Points on a hilly landscape, in no order, each with its height.
A climber steps from a point to the highest of its 2 nearest points, and stops where none of them is higher. Distance is the straight distance between rows; heights are no part of it.
j30: [ 10 -14 -25 -25   0   1   9 -10  12  -1 -24  26   8  20  -5  -1  -3 -37
  -9  -7 -12  13]  h=586
j634: [-18  20   4  15   8  32   5  19   7   8 -14  -2   3 -11  12   1  16 -15
   7   3  15 -11]  h=165
j810: [ -4 -12  18   8  16 -17  -4  14 -14  26  18  -1  11   8 -11  -6 -12  72
   8  -8  11 -23]  h=158
j676: [ -4   6  25  -6   4  22  12   3 -14  -1  12   3  11 -15 -18  29  -9   6
 -16  19  11  14]  h=395
j779: [ 26   6 -16 -27  -7 -21  10  -2 -16 -18 -31  -7 -13  -4  -5   9   7   8
 -16 -18 -10 -18]  h=252
j120: [ -8   6  11 -45  -5  37 -10 -29   2 -14  28   2 -26 -20  -1  -1  -5 -49
 -11  -7  30 -23]  h=266
j71: [ 23  23 -22  41   3 -11   0   1   9  15 -26 -25 -10  20  -6 -25  23  25
 -19   7  24  -3]  h=473
j671: [ 11 -34  -6  -2   6 -42   9   1  12  -4 -12  -9   8 -21  -5 -12  15  31
  30  -6 -39   4]  h=341
j892: [  9   0 -13  -2  -7 -46 -20  -1   5   9 -10  14 -16  25  -1 -12 -10  10
  -4 -12 -28  10]  h=295
j918: [ -4  22   0  34   8 -14  17  -1  17  29   3 -22  10  11  -5 -28   6  31
 -16  29   9  25]  h=222
j206: [-23 -16  40 -12   6 -20 -12  23 -31 -12  21   7  13  -5  11  12 -15  26
  21  -6 -32 -37]  h=452
j320: [ -4   5  13 -41  14  32  23 -16  14 -12 -13   5  14 -14   2 -19  19 -21
   1  -7  -7  -9]  h=287
j560: [ -5  -6 -11   8   7 -18  29  -3   2 -12 -30 -16  23  -1  15 -22  35  -1
  27  14 -15  19]  h=524
j265: [ 16 -12  -8   0 -15 -21 -25  -5  -4  15  -5  17 -23  14   8  -4   1   0
   2 -16   9 -10]  h=354
j813: [ -8   0  13 -31  16  47   3 -15   4 -10  13  22  14   2 -24  11 -21 -30
   0   6  11  17]  h=360
j46: [ -1  11  -3 -25  -9 -16  -9  -6 -18 -34  -9  13   6  10  -5   8 -28   7
  -5  -7 -43  15]  h=649
j238: [ -5 -28  -3  -5   8   3 -11  25   0   9   7  27   8  20   4  24  -7 -15
 -13  -7   1 -21]  h=720
j298: [ -4  11 -20   5  -9  17  13   1  -4 -21  -2  11   5  18  -9  15  -8 -27
 -30   2  11   3]  h=91
j808: [  2 -20  -5 -24 -28  -1  -2 -38  -2 -25   0  13   0  -7   0 -14   1 -36
  12 -16 -12   6]  h=310
j237: [ -1   3 -13  29  20  17  19  29  27  16 -10  -5  13  -5  -7   6  16  -4
  -5  18  13   5]  h=101
j621: [ 19  22 -15  40  -5  -6  -9   4  19  32 -20 -15 -14   6   5 -26  13   0
 -11  14  18  -6]  h=519
j823: [ -5   3   8  20   0  24  28  -9 -11 -17 -12  -8  31  -9 -16  10  15 -12
  -3  16  22  20]  h=347
j313: [ 16 -19   1  -5   8 -13   5  -3  -4  -9 -39   4  -2 -17   4 -11  27  21
  20 -19 -21 -11]  h=414
j885: [  5  -4   0 -11   4 -38   8   0  -1 -11 -18  -2  15   4  -4  -2 -15  17
  -4   9 -45  23]  h=435
j451: [-15  16  -4 -57   2   1 -22 -11   5 -12  10  22 -31   8   0  -4 -39 -37
 -10 -12 -12   2]  h=481
j152: [ -4 -24  41 -16  -2 -26 -29   1 -21  11   1  26 -16 -14  -1   3 -23  27
  -2 -16 -11 -16]  h=408
j554: [-14   4 -12  46  -4 -12  19   3  -3  22  -6   1  26  26  11 -41  20  27
   1  12  12  20]  h=234
j114: [  5 -13  -3 -45   8 -14  -6 -17  23 -21  -7  15  -7 -13  -8 -12 -22 -28
   7 -13 -46   6]  h=474
j683: [ 16  16  -5  -9  -1  -8  -3 -20  12   4 -32   6 -18   3 -11  -8  -2 -31
 -22  11  14  18]  h=520
j32: [ 13 -23  -9   5  -5 -39 -15   7  -6  -5  -6   4  -7   5   5 -16  -4  35
   9 -34 -26 -25]  h=369
j360: [ 15 -11  -5 -15  -8 -43   6 -25  -3 -30 -17  -1   2   8 -14   2  -5   0
  -1   0 -32  26]  h=398
j400: [ 13  12  -6   0  12  -4   0  16  21  16   5 -16 -16 -10  -1  20  -2  -9
  -8  22 -10   1]  h=153
j668: [  4  13   3  34   3 -11   9   1  14  26 -15   1  11   7  -9 -15   2   5
 -24  18  17  29]  h=237
j973: [-15  34   3  42 -14  21  -5   5  16  -2  -4 -15  -3  -6  -5 -11  -2 -23
 -21  20  23  -1]  h=262
j278: [ -7 -29  16  -3   6   4   2   9 -11   7 -12  13  14 -13   5   8  14   8
  21 -21  -1  -9]  h=345
j882: [ 11  26 -30  27  -5   3 -20   6   8  -2  -9  -8 -12  20   8   4   4 -31
  -5   6   1  20]  h=439
j806: [-10 -26  17 -17  -2 -14 -24  12 -14  -2  25  21  -8  -1  -6  30 -21  -8
  -1  -4  -9 -22]  h=521
j506: [ 19  -5 -25  34   0  -5   3   5 -10  -6 -11 -24   6  14   4   7  23  27
  15   0   7  10]  h=187
j559: [ 13  27  -2  -7  -4 -10   3   0   7   3 -24  -1  -5   7   5  -3   3  -6
 -20   5  -4  10]  h=480
j524: [  6   5  -6  36  -7   7   2   6  -4  -1  12  -5   0   0  -3   8   5   8
 -13  -1  24   1]  h=447
j859: [  5 -21  -1 -10 -20 -19  16   4  -1 -16  -1 -18   1 -34  13 -10  10  14
   8 -19 -40 -24]  h=330
j769: [ 27 -14 -29  -6 -17 -18  13   8 -10 -13  -5 -10  -6   8  -5  19   3  11
 -22  -7 -15  -8]  h=235
j60: [ 20  17  -7 -43   4   8 -10 -19 -11 -36 -25   4 -10   5  -3   1  -6 -19
   1 -23 -10  -3]  h=306
j342: [-23  17 -21  39  22 -18  24   4  -3   7   4 -28  13   0  -5 -31  28  54
  14  33  35  21]  h=240
j771: [ 18   0 -22  37  -9  -1  -4   5  -4  21  21  -1   1  29 -10  -3  -9  34
 -25  -3  20  -7]  h=475
j76: [-12   0  38  24   3  18 -30  20 -25  12  22  12  -7   9   8  23 -12   7
   8   5  18 -13]  h=196
j938: [-18 -17  16 -14  -8  -8  -6   7   9  23  27  26  -5   2  10   6 -22 -19
 -27  -5  13 -18]  h=587
j951: [  3  12  -8  18  -4 -34  15  -1 -11   5  -2  -8   9  29   7 -31   0  54
   0 -11  -8  -2]  h=157
j467: [  5 -32  -4   8 -20 -24 -36  -3 -14  -2  12  18 -20  -1  12   0   0  -5
  19 -26   2 -23]  h=375
j704: [ -6 -16  -4  12  11 -37  24  -8   7  17  12 -33   7 -13  -4 -19  17  62
  24  16  -2  18]  h=289
j227: [-14  54   7   9  10  28  10   3  15  -5  -4 -22   5   1   4  -9   6 -29
  -3  31  -3  27]  h=220
j507: [  8  16  -3 -50  16  53 -21 -34   1 -31  13  -2  -2  22  -4 -10 -12 -28
   9  -3   0  13]  h=334
j848: [  6   5   5  20  21 -15  21   5  17  30   4 -18   8  -9 -14   3  -3  30
  -5  26   5  30]  h=203
j870: [-15  36   2  36  -6  24  15   9   9 -10   9 -25  19  -7  -1   0   7 -15
  -6  24   7  16]  h=243
j16: [  0  15  -3   7  -9   0 -30 -13 -14  -9 -17  15 -14  17  14  -6  -6 -16
  10 -11  -4  22]  h=497
j718: [-16  -9   0  28  17 -18  23  -1  -6  21   8 -17  15  -4   4 -28  23  54
  20  21  24  19]  h=267
j499: [-19   3  22  27   3  16 -12  19 -19  15  13   8  17  12   5  18 -10   9
  17   9   1  11]  h=210
j87: [ -3  -7  12  -4  -9  -5 -11  -6   8  30   8  20 -15 -12   0   3 -13 -14
 -18   0  13   0]  h=535
j378: [  5  12 -29  29   6  -2  17   7   4  -8 -17 -28  16  14  12  -2  26   2
  18  16   5  15]  h=201
j308: [  2 -15 -12  17 -15 -24  14   9  -9   8  29 -15  14  15   4  -8  -1  49
   0 -11  -6 -25]  h=167
j721: [-16 -15  -5   5  -4   2 -11  17   2  12  28  25   1   8   0  24 -20 -33
 -27  -1  16 -15]  h=646
j979: [ 28  -6 -31   9 -10 -13   7  -1   1 -13 -10 -10   2  22  -5  11  13 -14
  -4   4 -15   8]  h=225
j562: [-17 -10 -14  37   8 -11  23   4  -3  15  -2  -3  21  25   5 -40  24  59
  27   6  22  11]  h=248
j271: [  1  10  15 -13  -3  -6 -20  -2 -27   2   3  21 -21   4 -13  25 -27   4
 -21   1  10  15]  h=264
j974: [ 14  12 -19   9 -23  12  -1 -14  11  13  -3 -15 -28  -9  15  -5  22 -43
   0   9  11   1]  h=394
j225: [  7  -5   6 -13  -3 -12  15 -12  28  16  -4  -5  -4 -22   3  -3  12 -19
   2   8 -13   9]  h=142
j998: [-11  -3   0   6  17   4  16  21 -16  -6  -7 -11  22  -6   9  17  18  22
  32  11  -5  14]  h=434
j260: [ -8  15  12 -12   4  10   7   1  -5  -6 -16   4  12   0  13  -3  -3  -2
  21   1 -28  13]  h=494
j992: [ 12 -13  -4  31 -18  14 -16  -8  -7  -3  31  -7  -8  -6  -2  22   5 -13
   5   6  28   9]  h=423
j957: [-23  12   8  10  11  12  31  -6  12   1   9 -22  28 -16   1  -1  14  -8
  27  33   0  33]  h=192
j62: [  3   4 -12  15 -10 -18 -28   4   6  26  -2  14 -15  32  15 -19  -4  10
   3 -17 -10  -5]  h=326
j745: [  3  -6   2 -59  14  31 -31 -28  -5 -31  20  11 -15  13 -11   7 -31 -23
  18  -9  -5   9]  h=340
j102: [ -8  25   3  28  -7  16 -36  13  -1  26  -4   6 -23  10  23  -9  -1 -10
   3  -8  15  -8]  h=468
j911: [  4  12  -6 -17   3  10  -7  22  -6 -18   3 -15 -12   5  16  17   1  -8
   8 -10 -20 -37]  h=197
j713: [ -1 -22   0   9  10 -37   7   3  -2   4   6 -19   6 -20  -3  -8  10  54
  35   2 -23  13]  h=313
j684: [ -6 -29  25  -2  22  -5 -18  22 -13  -3 -11  16   7  -9   7  10   3  26
  34 -21 -11 -30]  h=314
j213: [ 24   2 -15  16 -22   6   6 -15   2  -1  -6 -26 -19 -10   3  -2  31 -13
  11   4   4   0]  h=363
j267: [  9 -19  -5   9  13 -27  -7  10  -4  20 -26   1  -5   8   0 -21  19  58
  20 -24   1 -13]  h=426
j926: [ 16  13 -22  32  -2 -11   2   3   1  19 -10  -1  -2  31  -9 -15   3  24
 -34  -4  26 -11]  h=454
j367: [-29  -5   6  30   1   4   2  27 -13  18  29   4  17  13  18   8  -7  31
  19   6  -4   0]  h=224
j532: [  6 -19 -20 -14   3  -9  20   1   8   8 -41   1   3  -6  14 -21  27  -4
  14 -14 -19 -19]  h=353
j280: [-35  18  11 -16  22   8  23   8  -3 -12 -19  -1  23  -1  14  -8   8  10
  28  13 -18  24]  h=392
j417: [-11   5   8   3   5  -2  34 -15  24   0  -5 -26  14 -19   8 -19  23 -20
  15  33 -13  27]  h=169
j24: [ 31   3 -10  15 -14 -17  -2 -20  -1  10  -7 -28 -28  -8  -5  -3  17  11
  -2   5  10   1]  h=339
j903: [-18 -10   7 -37   8  30  30   2   0 -20 -15  14  25  -9   7  -9  12 -13
  -4 -21  -5 -28]  h=257
j441: [-24  -9  31 -14  11  -5 -13  20 -25 -19   2  19  16  -1   5   3 -26   8
  21 -10 -45 -20]  h=499
j715: [-19   3  37  26  15  11 -17  21 -31  21  24  10   8  10   7   6  -1  31
   4  -2  27 -27]  h=181
j857: [  8 -16  -5 -31  -8 -26  -7 -21   6 -15 -12   8  -7 -12  -6  -4 -10 -10
  -5 -14 -33   9]  h=427
j385: [  2   3  -4 -30 -13  28   1 -40  12 -23  14  -2 -20 -18 -11  -4  -2 -45
  -6  -4  29   0]  h=284
j282: [-15  37   9  34  -4  30 -17  24  16   2   0   1 -11 -10   2   1  -5 -22
 -23   9  29 -19]  h=285
j622: [ 13  10   6  27 -15  -5   3 -25  19   6  -1 -27 -11 -11  -3 -10   9 -27
  -2  25   9  34]  h=433
j913: [  9   2   5  12   0 -17   7  -9  28  25  -3 -18  -8 -13  10 -15  11   7
   4  16 -11  18]  h=160
j865: [ -2  -5  28 -16  -8   4 -12  -2 -32 -12   9   0  -7  -8   5  19 -11  -5
 -13  -5  11 -18]  h=444
j711: [ 13  26  -9  43 -13  -6  -7 -14  19  18   0 -34 -16   0   1 -20  14  -4
 -14  22  15  17]  h=467
j143: [ -7  -1   4   0 -13 -11  21   4   6  10   2   2  15  -4   4  -3   4  17
 -10   3  -9  -4]  h=600
j433: [ -3  20  -6   0 -19  31   2 -25  -1 -28  19  -9  -4  -7  -9   3  -9 -48
 -10  14  22  27]  h=288
j756: [-10 -29   3 -21  -3 -24 -29   6 -19 -13  14  30  -6   0 -12  22 -41 -12
  -1 -17 -18   1]  h=568
j930: [  3  29 -11  16  -6  12  -7 -11  -7 -18 -13  -5   2  25   8  -7   3 -25
   5   3  -6  28]  h=470
j620: [-19  -1   1 -42  -8  30  -8 -18  -1 -27  29  10 -14   4  -1   2 -23 -46
  -8  -7  10 -20]  h=270
j708: [ -3  10   3 -46   6   1 -13  -8  17   1  -2  18 -11   2   3   1 -24 -30
   6  -2 -25   6]  h=567
j895: [  4 -26  -6 -11 -13  -8 -19  -4 -19 -16  -2  11  -8  -2  10   9  -1 -12
  12 -26 -12 -26]  h=393
j255: [ 19   0 -20   7   2 -21 -36  13  -2  18  20   2 -32  28  -1   9 -18  30
 -11 -12   4 -22]  h=186
j300: [-11  23   4 -13  10  33  35   3  11 -10   0   2  25  -6 -13  -1  -3 -17
 -25  16   8   3]  h=107
j318: [ -5 -28  30 -13  -2 -23 -35  15 -17  -4  -6  13  -8 -10  12   0   1   8
  20 -26 -18 -47]  h=280
j477: [  1 -10  17 -18   5  22   8 -12  -9  -7   7  19  19  -9 -23  25 -12 -11
   2   6   3  19]  h=373
j611: [  0   1   4 -35   4  32  19 -43  21 -20 -13   5  12   2   1 -29  16 -36
  12   3  -3   8]  h=311
j530: [ 19 -13 -20  33 -29 -22   9 -18  -2   2  -1  -4   5  23 -11  -7   1  -1
 -28   3  20  19]  h=514
j301: [  9   1 -20  51  -7   0  25   5  34  23  11 -27   2  -8  -7 -13  16  18
 -17  24  23  -7]  h=20
j965: [ 11 -39  -2 -21 -11   6   7 -14  11   5   5  13   4 -20 -11  23   0 -18
   5  -5   2   8]  h=271
j555: [  9 -22  12 -51   8  11 -22 -19  -1 -28  14  14 -18 -15 -14  20 -19 -25
  16 -11 -13   2]  h=356
j109: [ -3 -10  -9 -13  -5   4  20  16  10  15 -18  -3  -5 -16  20 -11  32  -4
   7  -9  -5 -39]  h=298
j132: [-10  22  13 -30  19  49 -17   0  13  -9  16   6  -4   6  13  -5  -5 -38
  12  -4   1 -15]  h=263
j803: [  9 -13 -29  36 -11 -14  15   7  -7  -3  25 -25  15  14   4 -11  23  49
  13 -13   1 -13]  h=174
j112: [-16  28  24  31  -2   9   0  -4   3  13 -11   6   5   0  -3 -13  -6 -11
 -11  25  11  31]  h=251
j466: [  5  20  16  -9   3  16  11 -10   4   9 -22  -6  -9 -19   0  -5  10 -14
 -15   5  10  -3]  h=415
j556: [  4  -4  -4 -20 -13  17  11 -37   9 -27  -6  -5   4   5  10 -22  14 -48
  25  -1 -10  16]  h=319
j782: [-10  12  -7  41  31   5  12  22   8  26  17 -22  13   1 -10  -1   8  52
   8  21  25   7]  h=41
j28: [-17  17 -17  51  -3  -5  10   9  -2   4 -16 -13  19  12  13 -23  25  15
  18  15   8  20]  h=219
j607: [ -5   4   1   3 -25  -3 -12  -1   2   7  14   0 -15  -7  23   6   5 -21
   5  -5  -3 -13]  h=150
j571: [-11   5  14   3  20  -3  -1  45   1  34  30  -9   1   1  14  18  -9  22
  -5   8   1 -36]  h=276
j419: [ 27  -4 -25  31 -14 -19   7  -9 -22 -12   6 -25   7  22  -4  -6  10  40
   0  -7   4   2]  h=179
j887: [-17  18   8 -45   6  40 -10  -1  21  -7  29   8 -11   3   5   1 -23 -49
  -8   2  -4 -16]  h=286
j106: [-16 -17  24   5   3 -24 -25  15 -24   4  14  10   7   4   6  -3 -15  49
  17 -14 -22 -29]  h=422
j907: [ 11  17 -10 -50   6  29 -13 -37  -4 -41  -7  -1 -15   8 -10  -9  -4 -33
   4  -8   4   8]  h=324
j632: [ -1  -3  -4  11 -15  10 -27  -7 -15 -13  30   5 -21  -4  -7  29 -23 -28
  -1   2  28  18]  h=397
j9: [  4 -27   8  10   7 -28 -26   9  -6  15   6  14   0  17  -3 -11 -10  44
  22 -30 -15 -24]  h=396
j447: [  3  -4 -12  41   7  10   9  21  21  24  27 -25  12  -6  -5   6   6  27
  -5  15  22  -4]  h=29
j955: [ 19  11 -15  20  -3  24   1 -10  11 -13 -14 -13  -1 -11 -26  22   2 -31
 -23  19  30  15]  h=315
j161: [ 12  23 -14  13 -15  -4  -8  -1  12  24  -7 -11 -33   0  13  -8  16 -16
 -13   8  11 -11]  h=449
j812: [-19 -20  30 -35   8  14 -11   2   0   2   5  34  13  -3  -4  13 -23 -21
   4  -9  -4 -15]  h=190
j432: [ 29 -22 -25  23   9 -13  -6  -5   5  26   9  -2   1  23 -13 -14  10  44
  12 -21  20 -11]  h=372
j413: [ -6 -12  11 -58  -1  -7 -14 -30 -10 -23  14  19 -18 -16 -25  14 -33 -27
  -8 -13   4   6]  h=378
j581: [ 27  -9  -6  -4 -15 -31 -10 -17  -7  10   5  -8 -24  -6  -9   7  -6  22
 -13  -6   3   8]  h=316
j982: [ -6   7  -5  13  24  21  25  17  -9 -15 -18 -17  22 -10  -3  10  22   9
  12  12  15  22]  h=382
j37: [ -1  -2   8   9  18  12 -10  38  13  15  22 -20  -4 -13  13  25   6   6
   8  10   8 -29]  h=325
j889: [ -9  10   3  16  -7  16 -24   3  -1  11 -14  18 -10  16  18  -6   3 -16
  19 -12   7   8]  h=540
j741: [-28  23  26  15   8  15  20   0   5  11  -7  10  28   3  -7 -14   0 -10
   8  26   0  42]  h=268
j322: [-13  21   9 -23  11  12  38   5  17   4 -13  -2  23  -1   4  -9   3  -5
 -21   6 -11   2]  h=123
j720: [ 11  10  -3  15   6  27  24 -14   8 -14 -27 -14   9  -5 -16  -4  22 -34
 -12  15  27  16]  h=331
j656: [-16  26   8 -12  28  49  -3  15  16   4 -13   3  -1  -3   9  -5   6 -37
   6   2  14 -14]  h=217
j460: [-13  -7   5 -15  -7  13 -26  -9 -36 -26  21  22 -11   6  -5  29 -27 -32
  -8  -6  30  -1]  h=368
j397: [  9 -18 -14  12 -13 -20  12 -15  10  10  -7  13   8  13 -13  -2   3 -15
 -28   5   8  20]  h=532
j558: [ 11  11  -2  -8  -6   8  16 -31   3 -27 -25 -21  13   5   3 -17  25 -29
  18  14  -5  25]  h=327
j396: [-14   5  21  -8   1  -4  22   8 -14  -6   9  -9  10 -13  12   3  -2  25
  -3   8 -11  -7]  h=548
j996: [  4   2 -22  11  -7  -3  11  11  -8  -7   8  12  13  17 -17  23 -23 -10
 -40   7   7  21]  h=84
j13: [-15  10  -2 -58  -3 -11 -11 -14 -18 -30  14  12 -34  -2 -16   9 -38 -32
 -15 -19   6   2]  h=417
j134: [-15   3  12 -18   1  -8  -5   2 -13 -18  -2  22  15   5   0  -3 -20   0
  15  -8 -44  12]  h=572
j697: [-10   7   6  20 -11  18   2  20   6  15   7  -2  -4  -1  26   0  12 -22
   2   5   4 -21]  h=135
j980: [  1   9  15 -24  12  34   6   0   1   0  -9   6   2 -10   3   8   0 -20
 -25  -3  16 -16]  h=365
j901: [  3  10   4   6  15  -5  11  14  14  24   5 -19  -4 -22   4   3  11  18
   2  20   0  14]  h=180
j598: [-14 -16  41 -30  13  21   0 -14 -20 -11 -15  22  12 -23  -8   1  -7   2
  19 -11 -14   2]  h=226
j445: [ 12  -8 -12  14 -21 -32   4  -1   1  12  12  -9  -2  20   2 -24  -6  35
 -14 -20  -3 -16]  h=164
j179: [ -1 -14  34  13  10   1  -7  10 -17  22  22   5  -4  -9  -1   5  -3  45
  10   3  17 -15]  h=166
j286: [ 22 -29  -4  14   3 -18 -16  -9  -3  17 -21  13  -2  11  -6 -11  13  38
  15 -18  10   1]  h=391
j543: [ -5 -22   4  -7  -8 -32 -36  -4 -20 -24   1  30   0   1  -4  -1 -25   4
  12 -24 -35   6]  h=626
j693: [ -4  -5  -5 -30 -21   7  -2 -36  -7 -16   6  18 -24  -8  -2 -12  -8 -44
   0  -8  16   7]  h=300
j695: [ 13   7  -2 -12  -8 -14 -11 -15  -8  -9   3   5 -28  -7 -11  19 -14   1
 -18  -4   8  23]  h=290
j148: [ 11  -9  -9   5 -10  16   6 -24   8 -11  10  -2  -6 -18 -13  13   1 -36
 -14  14  23  26]  h=299
j502: [ 12   5 -25 -24   7   3  -5 -15  11  -7 -47  12  -8  15  -9  -9  12 -37
 -15  -7   2  12]  h=552
j601: [  4  -3 -20 -11 -11 -32 -25  12 -13 -12 -11  18 -14  20  -1   9 -25  10
 -15 -22 -24  -3]  h=261
j585: [-10  -4  -8  21  37  -5  11  34   1  27   1   3  23   7 -16  -3   7  52
   2   6  10   7]  h=59
j409: [-19  -1  28 -36  11  29   7  -8  -3  -1  -6  26  23  -6   6  -6 -13 -16
  13  -4 -14  -2]  h=207
j281: [ -5  10   6 -17   0   1  37  -5  29  11 -12 -11  17 -18   5 -20  18 -15
   1  14 -21  15]  h=149
j712: [ -7  16   6  -9   8 -26  18  11  -5  -7 -23 -12  10   0   8 -11   2  32
   7   3 -36  14]  h=500
j516: [ -9  11  -2  23 -11  11 -32  17   4  22   4  10 -30   8  14   0  -3 -34
 -17  -5  27 -26]  h=390
j664: [ 16 -27  11   8  -4 -29 -28  -7   1  29  17  16 -18   6  -8  -2 -20  30
  -8 -16  15 -11]  h=459
j858: [ 22  24   1 -35   4  -6   7  -8 -17 -30 -33  -3   1   2  -5   7  -4  -1
 -17 -10 -13   0]  h=278
j702: [ 24 -27  -1 -12   1 -24   4 -15   7   5 -17 -12  -9 -26  -5   0  14  17
  15  -7 -20  -5]  h=374
j877: [  9  -2 -28  37 -30 -10  -6 -10   2   9  32  -1  -3  24 -10 -10  -9   9
 -30  -6  27   2]  h=493
j226: [ 27   0 -20   6   8 -32 -20  13  -8   5  13  -2 -13  29 -10  14 -20  40
  -6  -8 -11  -1]  h=206
j274: [  6 -15  10  16  -7 -11 -16  -9  16  47  17  11 -18  -7  -6  -4 -12  15
 -10   2  18  -2]  h=490
j856: [-11 -13  36  -9   0  -9 -17  14 -40  -8  15  10   2  -4   3  24 -18  16
   6  -8  -8 -27]  h=479
j747: [  7  17  -9  -8  -8  15  14   2   1 -18   5 -30  -5  -7  20  11  19 -18
   8  -4 -19 -14]  h=170
j381: [ 11 -22 -12  -5 -16 -39   1  -4  -5 -22 -17  -7  -2 -14   4 -11   5  29
   5 -26 -42 -24]  h=348
j819: [ -8  21  -1 -33  12  52   2  -8  33 -12  23   6  -1  -4 -12  -3 -13 -40
 -26   7  20 -12]  h=307
j272: [  1 -12   7 -23 -15   6  -2 -12 -24 -31  -2  13   1 -11   0  13  -3  -8
   2 -18  -2 -16]  h=416
j448: [-25  -8   3  -5   5  -8  21  18 -20 -16   0 -21  20 -14  16   3   8  39
  23  -1 -23  -2]  h=492
j665: [ 24 -16 -10  -5  -5  15   5 -18  23  -1   5  -7 -10 -24 -15  25   4 -30
   1   9   1   9]  h=283
j110: [ 24  -1 -18  -3 -13   4  11 -16  -6 -29 -25 -28  -1  -2   6   4  29 -16
  15   0  -2   5]  h=342
j675: [ -4  -2 -21  15  24  -2  23  26   9  19  -9  -7  19   6   3   8  13  29
  -4  14   6   1]  h=79
j534: [-25  23  17  19   5  42  21  10   2 -11  11 -21  19 -15   7   5  11 -11
  24  23   6  19]  h=218
j66: [  4 -16 -17 -18  -2 -10  -2   7   9   3  -2  23   4  18  -1  19 -14 -22
  -6  -4 -16   4]  h=638
j258: [-12 -12   5  16  11  -6   9  30  10  31  26   0   9   9   9  -5   0  36
   7   3   2 -22]  h=242
j177: [ -7 -17   5 -13 -14  -1  18  14   4   6  13  -7   1 -22  16   5  16  -2
  -4  -7 -10 -46]  h=291
j705: [ -6  30   5 -18  -1  35 -14 -16   1 -25  16   3 -18  -3  -8   6 -19 -44
 -20   4  17  10]  h=305
j458: [  4 -39   9 -28   3   0  14 -13  13  -7  -3  21   9 -29  -9   9   0 -10
  14 -15 -22  -3]  h=258
j91: [-11 -17   4 -24 -20 -12  15  12   3 -14  16  -9   8 -20  19   9   1  -7
   8 -14 -36 -38]  h=312
j850: [-46  22  20   0  27  27  24  13  -6   5  -5   8  28  -2   2  -9   3   7
  16  21  -2  26]  h=309
j217: [ 16  11 -21  31   8  11   2  15  35  14   0 -20  -8  -8 -13  13   4 -10
  -6  15  12   5]  h=125
j72: [ -9  25  10 -14  10  35  -2  -1  10  -6  12   6  -8 -18 -13  13 -17 -37
 -25   5  23  -8]  h=329
j962: [  2 -27  17 -10 -15 -36 -22 -11  -5  17   5  25 -17 -12  -9  -4 -21  14
  -6 -16  -7  -3]  h=432
j324: [  3 -34   0  14   5  -4  -4   7   6  24  -7  11   7   0   4  -1  15  22
  13 -11  13  -1]  h=371
j129: [  0  16   6 -19  -7  14 -12   5   2 -10  19  -5 -21  -9  15  12  -8 -26
  -2   3  -4 -24]  h=168
j389: [ -2 -11  -3   3  -8   0  23  -4   4  11  -7  13  25   0   3  -3   1 -10
 -13   0  -1  16]  h=560
j438: [ -1 -11 -17   8  15 -25   6   9   3  10 -39  -1   7  12   6 -23  20  31
  21  -9 -10   4]  h=505
j873: [  5  25  -4  12  -1  26 -27  17   9   7  -2  -1 -29 -11   0  11  -1 -30
 -23   5  19 -24]  h=328
j457: [ 13   4 -12   0  -5 -21 -23   9 -28   0  11  14 -15  22 -10  28 -26  25
 -16  -8  11   9]  h=233
j968: [ -2   2  16  22   1  27  -1  13 -17   2  10   3   8  -7  -9  26  -5   6
 -14  10  27  -3]  h=421
j821: [ -2  -3 -17   1  14 -29  21   4   5  -4 -29 -15  18   8   8 -16  26  32
  28   7 -27  17]  h=603
j617: [  2  32 -14   2  -3  23  14   2  15 -21   1  -3  15   5 -16   5 -12 -26
 -46  17  16   1]  h=97
j931: [ -4 -30  34 -30   4  -3  -8  -6  -9 -18 -12  22   8 -27 -11  -5  -6   0
  13 -20 -20 -19]  h=241
j444: [-11   1  16  24  24  29  -8  36  -9  10  13  -9  -1 -10  -3  29   5  14
   8  10  22 -10]  h=381
j942: [-16  21  -3  24   7 -24  21  18  -2  18  10 -10  14  23   9 -22   3  58
  -5   8  -7   1]  h=146
j525: [ 19   2 -24  -8  -6   1 -15  20 -12 -11  -3  -6 -13  12   4  25  -3   3
 -10  -7  -8 -19]  h=221

For each start below, name the point where the climber stops.
j447: j46
j301: j46
j779: j708
j913: j46
j951: j718
j177: j46
